Each row is a point on a tangle of strands that fork and nearly touch. The rows are in no order.
Points whose rows are less than 64.9 apart are linked; no others are. Some points are linked to none.
K503: [ -6   9  -3 -27  -2  -7 -28   1  26 -19 -13 -32 -25   9 -18  43  32 -26
  27 -47  24]
K216: [  4  14   4  26  -7   5  -4   9 -38  17  -3  26  22  20  31 -60 -17  31
 -34  16   2]
K715: [ 33 -31  19 -20 -28  28 -18 -42   3  16   7  -4   5 -11 -13  23  26  -9
  15  24  24]
K337: [ 30 -45  13  14   2   7  13 -20 -33  20   1   1  20 -14 -38  16  -5 -17
 -10  29  19]
K415: [ 34  36   1   6  19 -23  15  48  43   8 -22  19  30  45 -24  37  14  -4
  33 -44  21]
K724: [-22  -1  -1 -27  13 -28 -18  -4  19 -12 -30 -39 -10  14 -34  46  54 -26
  25 -38  32]
K159: [ -7  -9   9  16  12  -4  17  22 -43  -5 -26 -22   2 -11  -1  13  -6 -15
 -45 -20  29]
K506: [ 26 -48  -6  -5 -15  22  -5 -44  -3   5  19  24 -16 -32  -2  16  -2  12
   5  10 -28]
K139: [  6  46 -20  10 -33  18 -47  -8   6 -20  34  -1 -45  -3  41 -32 -12  -5
  -1  10 -22]
K309: [-13  -1  41 -21  13  -2  19  -4   6  19 -45 -36  22 -20 -29  32  45  -6
  -8 -12  41]
K986: [-11  21 -15 -20   8   1 -14  27  53  -7   4   1 -13  30   1  18 -21 -16
  56  -9 -12]
K226: [ 28  30  -2   6 -46  37 -32 -16  -3  -8  27 -23 -20 -19  19  -6   3 -22
 -16  13  15]
K441: [  4 -59  16 -20  20  -3   9 -24  -1  -5 -11   5 -17 -39 -14  47  19  15
   7 -16 -14]
K591: [  6 -13  -8  -7 -40  25 -33 -32  -1  -3  28 -16 -45 -49  42 -19  -2  11
 -35  36 -32]
K556: [-12 -43  19 -22  19  -8  14  -4 -12 -15 -24  -5  -9 -40 -19  50  22   1
   6 -22  -6]
K303: [-25   6 -13 -10  -8   7  -9 -13  -8  -3  16 -22   8   2  38 -41  -5   9
 -15  21   1]
K287: [ 33  20  -2  22 -25  31 -14 -15  -6  12  22  24  14  23 -13 -10 -14  -3
  11   0  15]
K980: [ 24  -4   0   8 -27  35 -12 -28 -16  13  26  14  15   3 -14   2 -10  -8
  -6  15   8]
K125: [  5   0 -18  22  27 -23  27  17 -21   2  18  15  55  23 -13 -20 -18  -9
  -9  44 -17]
K559: [ -1  24 -22  36 -19  -8  -2  23 -21  -7  22   2  34  30   5 -54 -39   3
 -26  12 -11]
K937: [ 21   3  26 -44 -18 -23 -26  -1  59 -17 -16 -15  -1  28 -39  51  45   2
  60 -22   4]
K847: [-14 -22  28   2  37 -30  23  -6 -11  26 -17 -31  18  -9 -45  -2  38 -25
 -17  20  49]
K686: [ 16 -17 -18 -22 -18  21  -4 -33  44 -24  31   3 -30 -49   8  30  -9  21
  19   0 -54]
K918: [ 24  40   3  54  13  -4   4  36 -40  21  -1  50   6  25  -3 -51 -25  13
 -31 -25   1]
K347: [ 21 -24   0  10 -18  12   3 -29 -33  33  -1  -7  24   7  -4 -25  -8 -17
 -27  47  19]
K926: [  1  19 -26   7   2   4  12   4   8  17  22  30  36  49   7 -29 -24   3
   7  42  -7]
K676: [-14   9 -23  -5  -4  -4  21  -9  18   8  19   9  49  24 -12 -24 -19  -9
  10  58 -17]
K37: [-26   9  27 -39  12 -47 -11  17  64  -9 -22 -14   9  11 -55  42  55  -8
  58 -11   0]
K677: [-34 -21  11  -1  35 -15  37  11   0 -18  -5  -5  17 -26  -9  20   4  10
  -1  -5 -19]
K558: [ 16  -2  11  29 -65  28 -34 -13 -51  -2  24  12 -21 -35  -3 -57 -39  12
 -50  15 -45]
K224: [ 15  13  -6  -8 -19  21 -37 -11  15 -18   9  17 -50 -17  20  21  -1   0
  20 -25 -15]
K623: [ 16 -31 -14   9 -66  14  -8 -16 -41  -3  25  -7  22 -27  -2 -39 -42   5
 -60  41 -57]
K943: [ -6 -11   0   2  54 -38  15   6   8  17 -16   3   4  32 -13  11  40 -18
  17  -6  34]
K545: [ -6  42 -24  41   5 -12  12  35  -5  -3  13  13  33  47   2 -42 -34  -3
 -13  -3   2]
K457: [-18 -33  -6 -10   3 -12  30 -24 -13  10  10  -1  46 -12 -12 -26  -9  17
 -20  60 -28]
K194: [  4  35 -26  27 -16  -2 -15  31  13   3  27  30 -10  47   9 -40 -47  -4
  13   6 -16]
K574: [ 15 -26  28 -28  -1   8 -11 -41  11  17   1  -9   9  -6 -25  22  40  -7
  21  10  29]
K590: [ 25 -21  13   0  -4  14 -12  -6 -19  -3 -11   4 -11  -4  -9  39  10  -2
   5 -21  13]
K902: [-31 -16  33 -48  -1 -26 -11 -21  55  -5   0  -8  -2 -19 -47  30  56   8
  53  10   1]
K33: [ 19   6  10 -15  -7   1 -19  21  11 -22 -25  21 -20   6 -11  61   5   5
  35 -68  -9]
K821: [ 12   4 -16   9 -27  -5   3   1 -40  19   6  23  39  25  25 -70 -17  21
 -40  44 -13]
K499: [-18  37 -19 -34  -9  12 -24  -7  51 -14   4 -15 -40  10  41   3  12  -6
  34   3   2]
K803: [  8  44  -5  22 -48  30 -24  -8  -8  18  17   7  -3   8  32 -55 -16  18
 -24   7   8]
K182: [ -5 -42 -12   6 -23   9 -12 -25 -21 -22  22 -27 -31 -51  14 -21 -18  -4
 -37   3 -23]
K874: [ 25  -4  20 -34 -13 -12 -27  -2  27 -30 -29   8 -19   4 -19  68  26  13
  40 -47 -10]
K203: [ -5 -21 -27  12 -32   8 -22 -14 -22 -25  41   4 -19 -15  18 -36 -32  15
 -24  28 -46]
K529: [ 21   6  21  -7   8   4  15   6 -11  12 -48   2   6   3  -5  42  30  13
  -3 -47  36]
K978: [-16 -15  18   8  42 -15  47  22 -32   9 -24 -19  28 -25 -13   7   3  -3
 -33  13  11]
K5: [-17  21 -14 -13 -33  14 -25 -14   2 -17  30 -24 -16 -13  53 -41  -2   6
 -20  37 -17]
K172: [  1   3  -1  20   4  -9  -7   7 -43  21  -9  16  -2  25  32 -58  -6  23
 -35   6  24]
K652: [-41 -30  24  -3  18 -18  22 -12 -16  32 -19 -46  13 -19 -21 -20  32 -22
 -23  39  41]
K157: [ 18   0   0 -14  14  -3   4   9  37   6   0  33   7  29 -13  27  -1   3
  50  -6 -12]
K744: [  4  40 -14 -22  -5   8 -16  29  57   3  -6   9 -23  46  18  14 -11  -5
  56 -18   5]
K36: [  0 -53  -3 -11  -5   3  -7 -35   7 -13  12 -29 -25 -39 -21  26  17 -19
   5   4  -3]
K362: [ 13 -27 -10   1 -39  30   5 -35  10 -10  41 -15  19 -39 -20  18 -22 -12
 -13  26 -29]
K653: [-29 -23  28 -18  49 -58  29  -4  14  12 -17   4  14 -23 -75  20  64 -12
  25  19  12]
K896: [ 10  23   1  15   8   0   1   0  -1  16 -11   9   1  31  12  -5   6  -7
  -7 -28  43]
K4: [ 24  -8   6   6 -56  41 -34 -28 -12  -8  31 -15 -34 -47  31 -24  -9  -1
 -37  32 -22]
K818: [-16  26 -12 -14   4   2 -13 -12  27  -3  -3  -8 -26  20  33  -6   7  -2
  18 -15  23]
K314: [ 18  38 -13   4  24 -12  19  41  45  15 -12  21  16  51  -9  19   1   2
  37 -20  16]
K975: [-28  17 -16 -20  17  -4   3   4  31  10  -1  11   1  19  36 -13 -10  15
  36  17 -10]
K176: [ -1  24  17 -20  59 -47  37  23  27  26 -52   7  20  19  -9  21  62   6
  25 -24  23]
K255: [-18  31  -7  -9   1  14  -4  28  22  -7 -10  31 -33   3  28  18 -35  11
  37 -34 -39]
K949: [-11 -27   5   1  58 -42  17   7  -4   3  -9  -4  10   9 -27  17  39 -19
  10   9  23]
K622: [ -1   4  -5   0  -4  15  -6 -12  -9   4   9  47 -15 -15  28 -14 -27  30
  10  10 -36]
K930: [ -3  17 -13  22 -26  20  17  -1  -8 -17  26 -17  49   3 -15 -11 -36  -9
 -13  29 -21]
K856: [  6  -1   6  29  18 -14  10   2 -37  26 -23   8  -3  27  29 -37   9   9
 -34  -8  41]
K105: [-34  -5 -15   8 -15   1 -26   4 -20 -35   9 -14 -33 -12  37 -26 -26   2
 -25 -12 -15]
K99: [ -9 -18  10 -10  44 -11  34 -13 -19  32 -18  11  25  -4  10  -8  16  16
  -3  32  13]
K56: [ 22  35   9  48 -10   4  -3  19 -44  18   8  49  11  15 -14 -58 -38  16
 -34 -10 -18]
K834: [-15  41 -15  17 -19  16 -11  15   9  -7  17 -14  12  12  23 -30 -31   1
 -14  -9   4]
K390: [ 23  17  -8  28  29 -18   2  29 -14  10 -22  41 -18  38   1   9   6  -9
   0 -52  23]
K692: [ 10 -15   7   0  35  -3  16 -17 -14  27 -13  20  18  14   3   1  19   9
   8  16  29]
K795: [ -3  -9  -2  21  35 -26  25  30 -47  -3   2   6  28   5   7 -28  -8   6
 -37  20   1]
K153: [ 10 -40 -15  -3 -30  22 -11 -34  11 -19  41 -55 -22 -69  -9  12   1 -27
 -30  22 -16]
K397: [-45  14 -13 -16  27  -9  24  24  31  -1  -6   3   6  14  31  -5 -22  14
  29  15 -20]
K156: [-13  -7  29  -7  30 -24  17   6   0  21 -28 -33  19  -4 -38  18  46 -15
  -2   2  56]
K219: [  8   5 -17  19 -43  18 -41 -12 -18 -12  41  19 -29 -12  18 -54 -29  10
 -19  20 -49]
K543: [ -8   7 -15   2  39 -31   5  14  26   0  -2  -9  10  44 -20   7  20 -26
  29 -11  30]
K318: [ 22  -8  15  38 -44  16 -14   3 -58  10   8  23   5 -20 -10 -50 -43  14
 -51  13 -31]
K28: [  4  10 -18  18 -16   6 -39  -1  -4 -15  31  33 -47   9  15 -21 -37   0
  16  -3 -29]
K386: [ 22  39   4  20 -54  43 -28 -16 -12   9  23 -17  -6 -12  30 -32  -6 -10
 -31   9  20]
K906: [ 27  31  -3  35  31 -17  11  29 -15  27 -17  43 -16  47  15 -17   4   0
 -16 -48  32]
K81: [-13  33   0   6   1   8 -12   8 -11   9 -12  37 -38  13  35 -17 -17  23
   1 -40 -13]
K501: [-12   2 -22  20  -7  -8   2  29 -33 -19  14  -9  45  21   8 -43 -35   3
 -34  23 -14]
K701: [-38   6  -2 -37  11 -20 -14   0  54 -19  -4 -26 -21  10 -24  26  38 -24
  52 -12   3]
K326: [  8  27 -16  13  46 -24  34  32  18  16 -13  25  13  42  18 -20   4  -4
   3  -9  25]
K854: [ 15  11  -1  38  26  -5  14  29 -38   2   1  50   4   8   4 -17 -30  17
  -8  -4 -29]
K580: [  0  56 -11  13   2   1   4  19  24  27 -13  25 -17  52  33 -35 -13  15
   9 -30  24]
K154: [ 25   3   7   1 -46  40 -24 -26   4  -5  32 -22 -18 -40  11   7  -1  -7
 -21  20  -9]
K734: [ 12 -28  30 -22 -18  27 -10 -14 -21   8 -38 -26 -39 -45   8  34   9  -8
 -28 -21  35]
K80: [ 16   1  -3  43 -21   5  -8  12 -55   9   8  46  11  -1 -11 -44 -38  17
 -39   4 -32]
K709: [ 12  64  -8  21 -38  26 -45   5   9  -6  35   3 -37   3  24 -41 -24  -2
  -5 -11  -9]
K861: [-31 -39 -31  -4 -15 -25   4  -5 -21 -21  24 -17  30   9   4 -46 -19  10
 -22  59 -36]
K740: [ -9 -11 -18  13  19 -20  28   3 -20   7  20 -12  64  26 -19 -24  -1 -16
 -17  50  -2]
K920: [-10 -17   3 -30 -12   9   4 -20  44 -36  16 -17  -7 -44 -17  45  11   3
  22 -21 -29]
K860: [-35 -14   4 -14   7  -5   2 -21  -3   0   1 -38  -2 -11  22 -26  10  -5
 -13  26  18]
K899: [ 15   7  -8   6  12   0 -18  13  -7   3 -18  46 -40  19   5  25   2   8
  32 -49  -4]
K729: [-11 -40  33 -31 -11  12   9 -16   6 -16 -22 -48  -5 -61 -35  50  23 -13
  -6 -11   9]
K22: [ -6  26  -7 -15 -18   7 -33  -2  15 -28 -10 -27 -28  10   5  35  27 -18
  13 -47  18]
K957: [-29   0   6 -28  16 -41 -10   2  46 -14 -24 -27  -7  14 -46  46  47 -22
  46 -25   8]
K198: [ 22 -32  14 -13 -17  17 -25 -18  -7 -13  -2 -13 -32 -19  -9  45  22 -16
   3 -27  20]
K253: [-14 -33  12  -2  44 -26  21 -13 -16   6 -10 -14   8 -11 -27   6  27 -15
  -8  20  18]
K963: [  7  -9  26  -6 -25  33  -7  -8 -26   2 -30 -33 -15 -46  11  22  -5  -6
 -23 -17  26]
K167: [ -8  13   8  33   0   0  11  25 -26 -10 -22 -25   4   4   7   0  -9 -12
 -39 -38  39]
K726: [-41 -24 -22   3  14 -22   9  -5   3 -26  26 -36  16   5  -9 -21  -8 -12
  -5  32  -9]
K206: [  8  26 -14  36 -15  -6 -29  15 -18   1  22  47 -22  40   9 -54 -33   6
  -2   4 -13]
K606: [ 21 -14  24 -21 -29  26 -30 -17   0 -11 -14 -41 -28 -32 -17  52  28 -16
   2 -26  25]
K695: [ 17  23  -7 -16 -26  29 -40 -13  30 -30  13 -19 -50 -22  20  37  16 -12
  16 -25 -10]
K762: [  3  10 -24  21 -10   2  12  15  -5 -14  33  16  36  21 -15  -7 -46  -7
   0  23 -30]
K48: [-33  -3   5  -9  27  -5  27   3  -3 -10 -10   4   7 -25  20  17  -8  22
   0  -6 -18]
K237: [-24  31 -12 -22 -10   8  -7  17  39 -22  -1   2 -33  -6  25  27 -29   6
  35 -31 -31]
K719: [  9  52   4  26 -21  23 -31  13 -15  -3  -4   9 -39  13   5 -20  -5  -8
 -15 -62  18]
K521: [  8  12  33 -13   2  11  15   0   7  14 -43 -23  17  -5 -11  36  41   1
  -5 -34  45]
K525: [ 21  25 -18   8   8   9  13   2  20  20   5  32  30  49  -3 -16  -8   5
  21  23  10]
K179: [-38  38  -8 -20  37 -12  35  28  45  15 -16  -6  26  25  17  -4  -4   4
  29   1   3]
K225: [ -8  39  11  10 -18  30   5   7 -15 -11  -4 -17   5 -18  12   2 -23  11
 -12 -31   8]
K210: [ -5 -53  -6  -8 -18   9  -7 -41  23 -22  30 -53 -26 -55 -21  17  11 -23
  -8  19 -15]
K437: [  5  37 -20  28  15 -11   8  45  11   6  17  23   7  58   9 -30 -34  -8
   9  -5   3]
K357: [ 13 -11  -9  -2 -25  23 -35 -28   4 -31  24 -26 -63 -49  32  16  11 -11
 -13  -6 -14]
K672: [-10 -14   1   9 -17  17  -5 -11 -17 -21  14 -30  -1 -15  -7   6 -13 -12
 -14   2   7]
K180: [  4 -32   8   6   0  -3  18 -19 -28  30   5 -27  39   5 -34 -24   6 -27
 -30  54  24]
K958: [-16   4 -14  -5  28 -11   4   5  34   3  10  -9   8  35 -11  10   9 -18
  35   8  16]
K690: [32 32 -9 18 -7 10 -2  7 19 16  9 36 20 40 -4  0 -8  1 23 -6 22]
K220: [ 15  20 -14   5 -18  19 -26  -4  13 -15  17  21 -42  -2  17   4 -26   1
  20 -14 -27]
K339: [-13  52 -17 -10  -8  15 -11  12  30  16  -2   7 -23  36  42 -26 -10   6
  24 -13  15]
K679: [ 19 -33  -6   9  32 -14  10  -4 -12   3  15  37   9  11 -16  10  -4  -4
  18  22 -13]
K423: [-46  -5  -9  -5   0  -4   2 -12  18 -22  25 -43  16 -13 -15 -11  -1 -19
   5  26  -5]
K610: [ 12  17 -14   7  29 -21 -14  31  -6   5 -24  38 -30  42  10  22   5  -3
  17 -54   6]
K430: [ -7 -55 -16  12 -49  -8 -19  11 -49 -13  19 -25   7 -15  13 -60 -22   5
 -56  39 -29]
K119: [  0 -31  28 -12  -8  20  20 -18 -22  11 -12 -39  15 -37 -20  14   7 -10
 -18  20  29]
K477: [-12   8 -10  24  36 -22  18  30 -30   1  -8   8  11  15  18 -18 -10   6
 -23  -5   8]
K553: [-23 -29   6   3   3  -8  11 -18  -8   6  17 -38  37  -3 -44  -5  12 -30
 -14  48  16]
K951: [-24 -22   0  -8  -8   8   9 -33   7  -8  24 -43  24 -24 -27  -8   7 -21
  -6  40   4]
K509: [ 16  -1  -2  25 -57  32 -25  -3 -32 -15  33   4 -22 -56   5 -34 -41   6
 -48   2 -45]
K666: [-37  -5 -12 -20  10   0 -19 -13  38 -24  17 -27 -30   1  -7  18  15 -26
  37   7   1]
K718: [ 24 -13  33 -22  19 -31  -4  -1  12  11 -39 -16  14  27 -48  54  75 -12
  13 -40  47]
K442: [-29 -43 -25  -3   0 -23  20  -5 -24  -6  13  -5  45  -4   1 -37 -15  20
 -36  57 -54]
K27: [ 32 -31  16  25  20  -3  13  10 -40  14   2  11  18  -3 -27  17   0 -19
 -11   1  22]
K496: [-38  37   6 -29  17  -5  24  21  55   7 -23  -2  23  18  -1  19   5   6
  40  -4   1]
K348: [-10  23   3 -22  34 -21  12  13  21   9 -46  11  -5  26  14  32  37  22
  24 -42  19]
K940: [-19 -12  36 -37  30 -40   9   1  29  13 -38  -9   5  -3 -45  39  70  10
  31 -20  15]
K402: [-12 -23 -38   7 -22  -4 -15 -13  -3 -26  45  -4  -8  -6   6 -30 -30  -3
 -11  35 -41]
K52: [  1 -42  -2   6 -33  13 -11 -15  -8 -29  31 -48 -36 -63   7   7 -18 -13
 -41   6 -21]
K95: [ 43 -10  16  40  20   2   9  17 -48  13 -21  23  -2  -3 -16  17  -3  -7
 -22 -28  28]
K82: [ 15  34   1  41  21  -6  15  32 -30  15 -13  47   0  31  12 -34  -9  11
 -28 -38  14]
K959: [  3   7  30 -41   3 -32  -9  17  76 -10 -12  -7  18  19 -45  45  29  -1
  75  -9   1]
K491: [ 24  24  -2  -6  14 -20  -6  42  33 -15 -25  14   5  48 -22  51  11 -13
  46 -53  13]
K515: [ -5 -25 -14  20   3 -24  14  34 -56  -6  10  -1  45   8  -1 -38 -24   6
 -43  34 -24]
K873: [ 14  39  17   8  13   4  19  18  -8  10 -40  11  11   2   4  26  13  19
 -12 -65  26]
K894: [ 24  25  27  31  -7  13  -4  22 -38  21 -37  21 -17  -2   9 -15  -6   2
 -38 -55  29]
K822: [-17  22  10 -26  50 -25  37  15  21  21 -53   5  16  12   7  16  43  16
  12 -25  29]
K375: [ 18  -3   1  -4  41 -17  20   0   3  28 -23  23   5  26   3   9  31  -2
  18 -13  29]
K531: [-10  47   4  17 -20  27  -2  11   8 -10   7  -3   1  -5  18 -15 -25   4
  -2 -21   8]
K991: [ -7 -31  26   3  -2  14  26  -3 -33  22 -24 -43  18 -35  -5 -10 -17 -10
 -46  32  27]
K753: [-38  11 -13 -31   6   7  -4 -25  42  -1  15   1 -11   2  36 -17  -3  11
  35  32 -20]
K713: [ -6  -2 -20  -9 -37  17 -38 -28   0 -20  36 -28 -27 -26  53 -36   6   2
 -27  48 -34]
K183: [  2  28  -7 -36  27 -22   1  21  50  16 -49  16 -12  48  14  33  25   8
  48 -39  18]
K432: [ 15 -22  13  14 -21  17   2 -17 -47  23  -1  -8  20  -8   3 -36 -23   0
 -43  32  16]
K846: [-11  35   7 -25   9   9  20  21  57   2 -13   0  22  10  -7  35   8   9
  41 -24   9]
K841: [-26   9 -15  -2  15 -16  23 -11  13  10  17  -6  57  30 -28 -29  -6  -8
   4  67  -4]
K838: [ 15 -41  26  -3  -4  15  20 -21  -9  10  -6 -16  21 -30 -36  29  10 -10
  -7  18  19]
K142: [ 31  47 -18  24  36 -17  35  45  36  24 -13  32  11  60  12  -5   2  -5
  19 -25  24]
K538: [ 28   3  24  27  12   4   2  27 -50  11 -29  29 -16  -7 -14  16  -4   0
 -22 -57  15]
K640: [ 12 -52  -2 -15 -11  20   3 -55  -9  14   8   3  -1 -40  -7   9  -3  11
 -13  32 -16]
K960: [-23 -22  -7   6 -17   6  -7  -8 -28 -28   6 -26 -35 -40  30 -22 -13   0
 -29 -10 -13]
K31: [ 13  19 -11  27 -23  11 -40  -6 -21  -1  29  42 -28   8  12 -60 -37  10
  -5   5 -32]
K875: [-19 -59  17 -12  10  -7  24 -21 -17  27 -13 -22  21 -41 -32  -8   5  -6
 -30  55   8]
K737: [ 19  15 -21   2 -32  21 -46 -23  16 -23  49  -7 -52 -14  27 -15  -1 -14
  -2  25 -22]
K849: [-10   5  10  12  53 -21  37  23 -29  19 -43 -18   8  -2  15  10  25  -5
 -33 -20  37]
K244: [  7 -70  -6  13 -47  -4 -23  -7 -48 -14  17 -16 -14 -34  16 -46 -29   5
 -62  36 -28]
K148: [  5 -58 -14   4 -40   5 -19 -25 -32 -17  23 -25 -35 -51  26 -35 -22   6
 -49  18 -42]
K627: [ 14  53   7   2   3   8  18  31  23   3 -38  19  13  19   2  32   8  14
   8 -60  17]
K230: [ -9  13 -14  21  47 -26  22  27  -8  13 -12   9  14  41  18 -22   8  -1
  -7  -3  18]
K936: [-12 -28   9 -11  28 -10  32 -25 -10  27  -7   8  42 -10  -4 -15   8  24
 -10  51  -2]
K94: [-14 -28  38 -42  20 -32   8 -11  17  -4 -34  -8  10 -24 -43  54  54   9
  32 -20  -2]
K336: [ -3 -10  15  11  31 -11  29  11 -34  15 -33 -30  13 -11   0   3   9 -11
 -33  -1  42]
K745: [  8 -27   2  -5 -30  30  15 -30 -24  18   9  -1  17 -32   1  -5 -22  13
 -23  34 -23]
K385: [-10  17  24  -3 -14  25  15   4 -14  -6 -18 -27  11 -37  11  13 -13   7
 -25 -23  22]
K786: [  4  40 -12  21  -4  -2   3   8   9  25  -5  35   0  38  36 -54 -15  23
   4 -13  13]
K735: [ 28 -16  22 -23  23 -27   1  -2   2   4 -31  -1  10  11 -30  49  50   1
  22 -24  32]
K411: [ -1  11   3  20   4   5   7  11 -24   5   8  43   5   9  14 -16 -37  28
  -2   7 -28]
K70: [ 20 -16   8  13  33 -16  19  -6 -31  34 -20   7  12  21  14 -24  22  -2
 -20  14  50]
K252: [ 21  -5  15   6  -3  16 -16   1 -19   4 -11  26 -29   3   0  27  12   2
   8 -45  13]
K446: [ -6 -28   7 -15  24 -17   7  -2  31 -17   3   8   1  -7 -34  41  15  -4
  31 -11  -3]
K292: [  6   1   7  16 -45  38  -1  -5 -22 -19  24 -11   0 -51  12  -9 -41  10
 -35   3 -35]
K651: [-43 -24  21 -16   9 -18   5 -21  -3  13 -15 -48 -10 -26  -9 -18  30 -16
 -12  33  34]
K164: [ 12 -33 -26  -8  23 -12  13 -15  15   9  15  45  13  19 -14  10  -5   1
  41  30 -34]
K648: [  9  26  -3 -16 -23  19 -40 -12  14 -22  -4 -34 -41 -13  14  29  30 -21
   2 -29  19]
K199: [ 14 -55   5 -18  -5   0 -18 -49   7  -4  13 -15 -38 -32  -6  20  28  -6
  14  12   4]
K308: [-11 -26 -21 -20  -8   8  -3 -20  40 -18  35   1 -21 -32   5  18 -16   6
  24  16 -55]
K355: [ 10 -26 -10   6 -46  14   6 -20 -35   6  23   0  29 -13   1 -31 -30   8
 -39  52 -33]
K997: [-38  -4   3 -28  13  10  16  -6  26 -16  -9  -5  -4 -25   9  23   0  17
  26 -10 -27]
K370: [ 11  64  -2  21 -38  31 -37  -8   2   9  19  20 -19   7  31 -52 -20  13
  -4  -6   3]
K788: [  6 -30  -5  -4  -8  12   1 -25 -12  -8  14  28 -16 -25  13  -4 -20  27
   3  10 -37]
K410: [-21   4 -24  -3  18 -14   2  16  45 -17  13   2  -3  27  -7  11 -22 -20
  48   6 -11]
K399: [ 31 -15  -2  -3 -27  30 -18 -48  -3  20  20   3   9  -1 -10   0   5  -7
  -3  32  18]
K629: [ 27 -27 -19  32  27 -13   4   7 -34  -1  17  43  -3  19 -11   4 -18  -8
   8  -3  -5]
K636: [-30  24  -5  -2 -20  19   6   8   8 -35  26 -19  -1 -30  19  -2 -29   4
  -2  -3 -32]
K710: [  0  12  -4  10 -40  36   6  -9 -10 -17  26 -19  31 -28   1 -10 -37   4
 -26  18 -26]
K334: [-46  -5 -23   0  13 -12 -10   6   6 -39  10 -20 -29  -6  29 -14 -19  -1
   1  -3 -24]
K218: [-14 -36  27 -24  37 -20  17   1  -5  -8 -32  -7   9 -25 -36  47  36   4
  11 -16   8]
K850: [ 10   0 -21  -2 -33   6   0 -10 -27  12  20  10  48  20   5 -48 -31  15
 -35  50 -25]
K609: [ 22  24  18  22 -25  23   0   6 -31  26 -17  16  -4   4  14 -28 -10  14
 -34 -25  33]
K971: [ 27 -42  -2 -15 -22  27 -13 -41  15 -12  31   6 -29 -48  -2  36   2  12
  11  -3 -33]
K163: [ 23 -11  27 -33   6 -22 -18   8  17  -9 -40   2   5  14 -25  62  46  15
  37 -41  10]
K443: [-15  11  11  -7  66 -30  38  17  -9  17 -39   6   9   3  14  12  35   6
  -6  -9  17]
K317: [ 20  11 -19  28  18  -6  23  19  -6  -2  26  22  44  29 -21   0 -28 -13
   0  18 -14]
K759: [  3 -34  20   1 -25   8  13  -4 -49  17 -13 -32  21 -26   6 -33 -32   4
 -51  48   9]
K341: [ 17 -22  -5 -22  16  -2  10  -8  41   8  11  45   4  19 -15  23  -6  14
  53  18 -25]
K913: [-27  12  -3 -20   9   4  11   9  33 -16  -1  -2  -8  -8   7  39 -11   6
  37 -20 -28]
K973: [-31  -8  19   1  55 -27  39  27 -20  -6 -22  -6  24 -32 -10  20  16   5
 -20  -3  -8]
K490: [-13  23 -15 -29  -6  10 -14 -15  50 -11  18 -17 -34  -8  38  -3  -1   2
  31  29 -17]
K755: [-10   6  27 -28  57 -58  23  18  28  21 -44   0  12   9 -41  38  79  -1
  33 -19  23]
K573: [  2  26  -4 -34  11 -13 -10  24  63   9 -24  -5 -17  49   2  32  17  -4
  53 -32  12]
K592: [ 28  -2  -1  45  19 -13   7  25 -50   1   0  55  -4   7 -10  -8 -20  -1
 -10 -20 -12]
K98: [ 10   1   5 -15  18 -15  14  34  46 -12  -4  17  12  29 -30  44  -7  -2
  61  -3 -14]
K773: [ -3  50   5 -17   1   8  13  34  48  -5 -36   2  13  19  -2  44  10  14
  34 -49   9]
K570: [ 26  19   4 -16 -33  39 -17 -30  13  17   7  33 -18   1  22   9   6  21
  26   1 -11]
K878: [  2  -1   5  -4  -2  19 -10 -17 -17   5   5   6 -15  -1  26  -3   2   6
   2   3  10]
K69: [-32 -13 -27   2   6 -10 -19  -5  14 -30  27 -26 -27   5   9  -2   0 -20
  15  -2  -8]
K311: [-24 -27 -36   6 -14 -13  -6 -13  -6 -25  36 -24  16   0  -4 -32 -17  -9
 -13  37 -26]
K413: [ 14  19  -2 -11  11 -17  -8  40  27 -20 -26  13 -13  28 -15  70  -6  -3
  44 -60 -15]
K837: [-11  46 -22  22 -34  19  -4  19  -4 -13  26  -8  19  17  18 -53 -39   0
 -16   7  -9]
K434: [-18  35  -5   5   6  -1  -2  27   5  -6  -9  42 -33  11  29 -11 -36  22
  19 -36 -24]
K831: [ 21 -19  24 -14  15  -9   7 -13   5  10 -15   0  24   1 -23  38  39  -1
  18  -4  35]

A fork is a point with three links, a tip a point with one. Leave the first point through the second and follow the links. Name the first fork or tip that comes.
K755 / K940 | K441
K98 / K157 | K506
K648 / K695 | K31
K861 / K442 | K692
K397 / K179 | K847

A fork is a point with three links. Follow the links from the first point to the second and name the forks in between, in order.
K443 / K556 | K822
K559 / K937 | K31 > K957
K573 / K692 | K943
K225 / K861 | K559 > K31 > K311

Follow the links from the first point to the second, and from the first to the third. Name the last point that the two ways share.
K753 / K543 / K303 | K847
K553 / K850 / K531 | K311
K821 / K176 / K951 | K692
K167 / K81 / K958 | K336
K991 / K856 / K224 | K311
K172 / K423 / K755 | K692
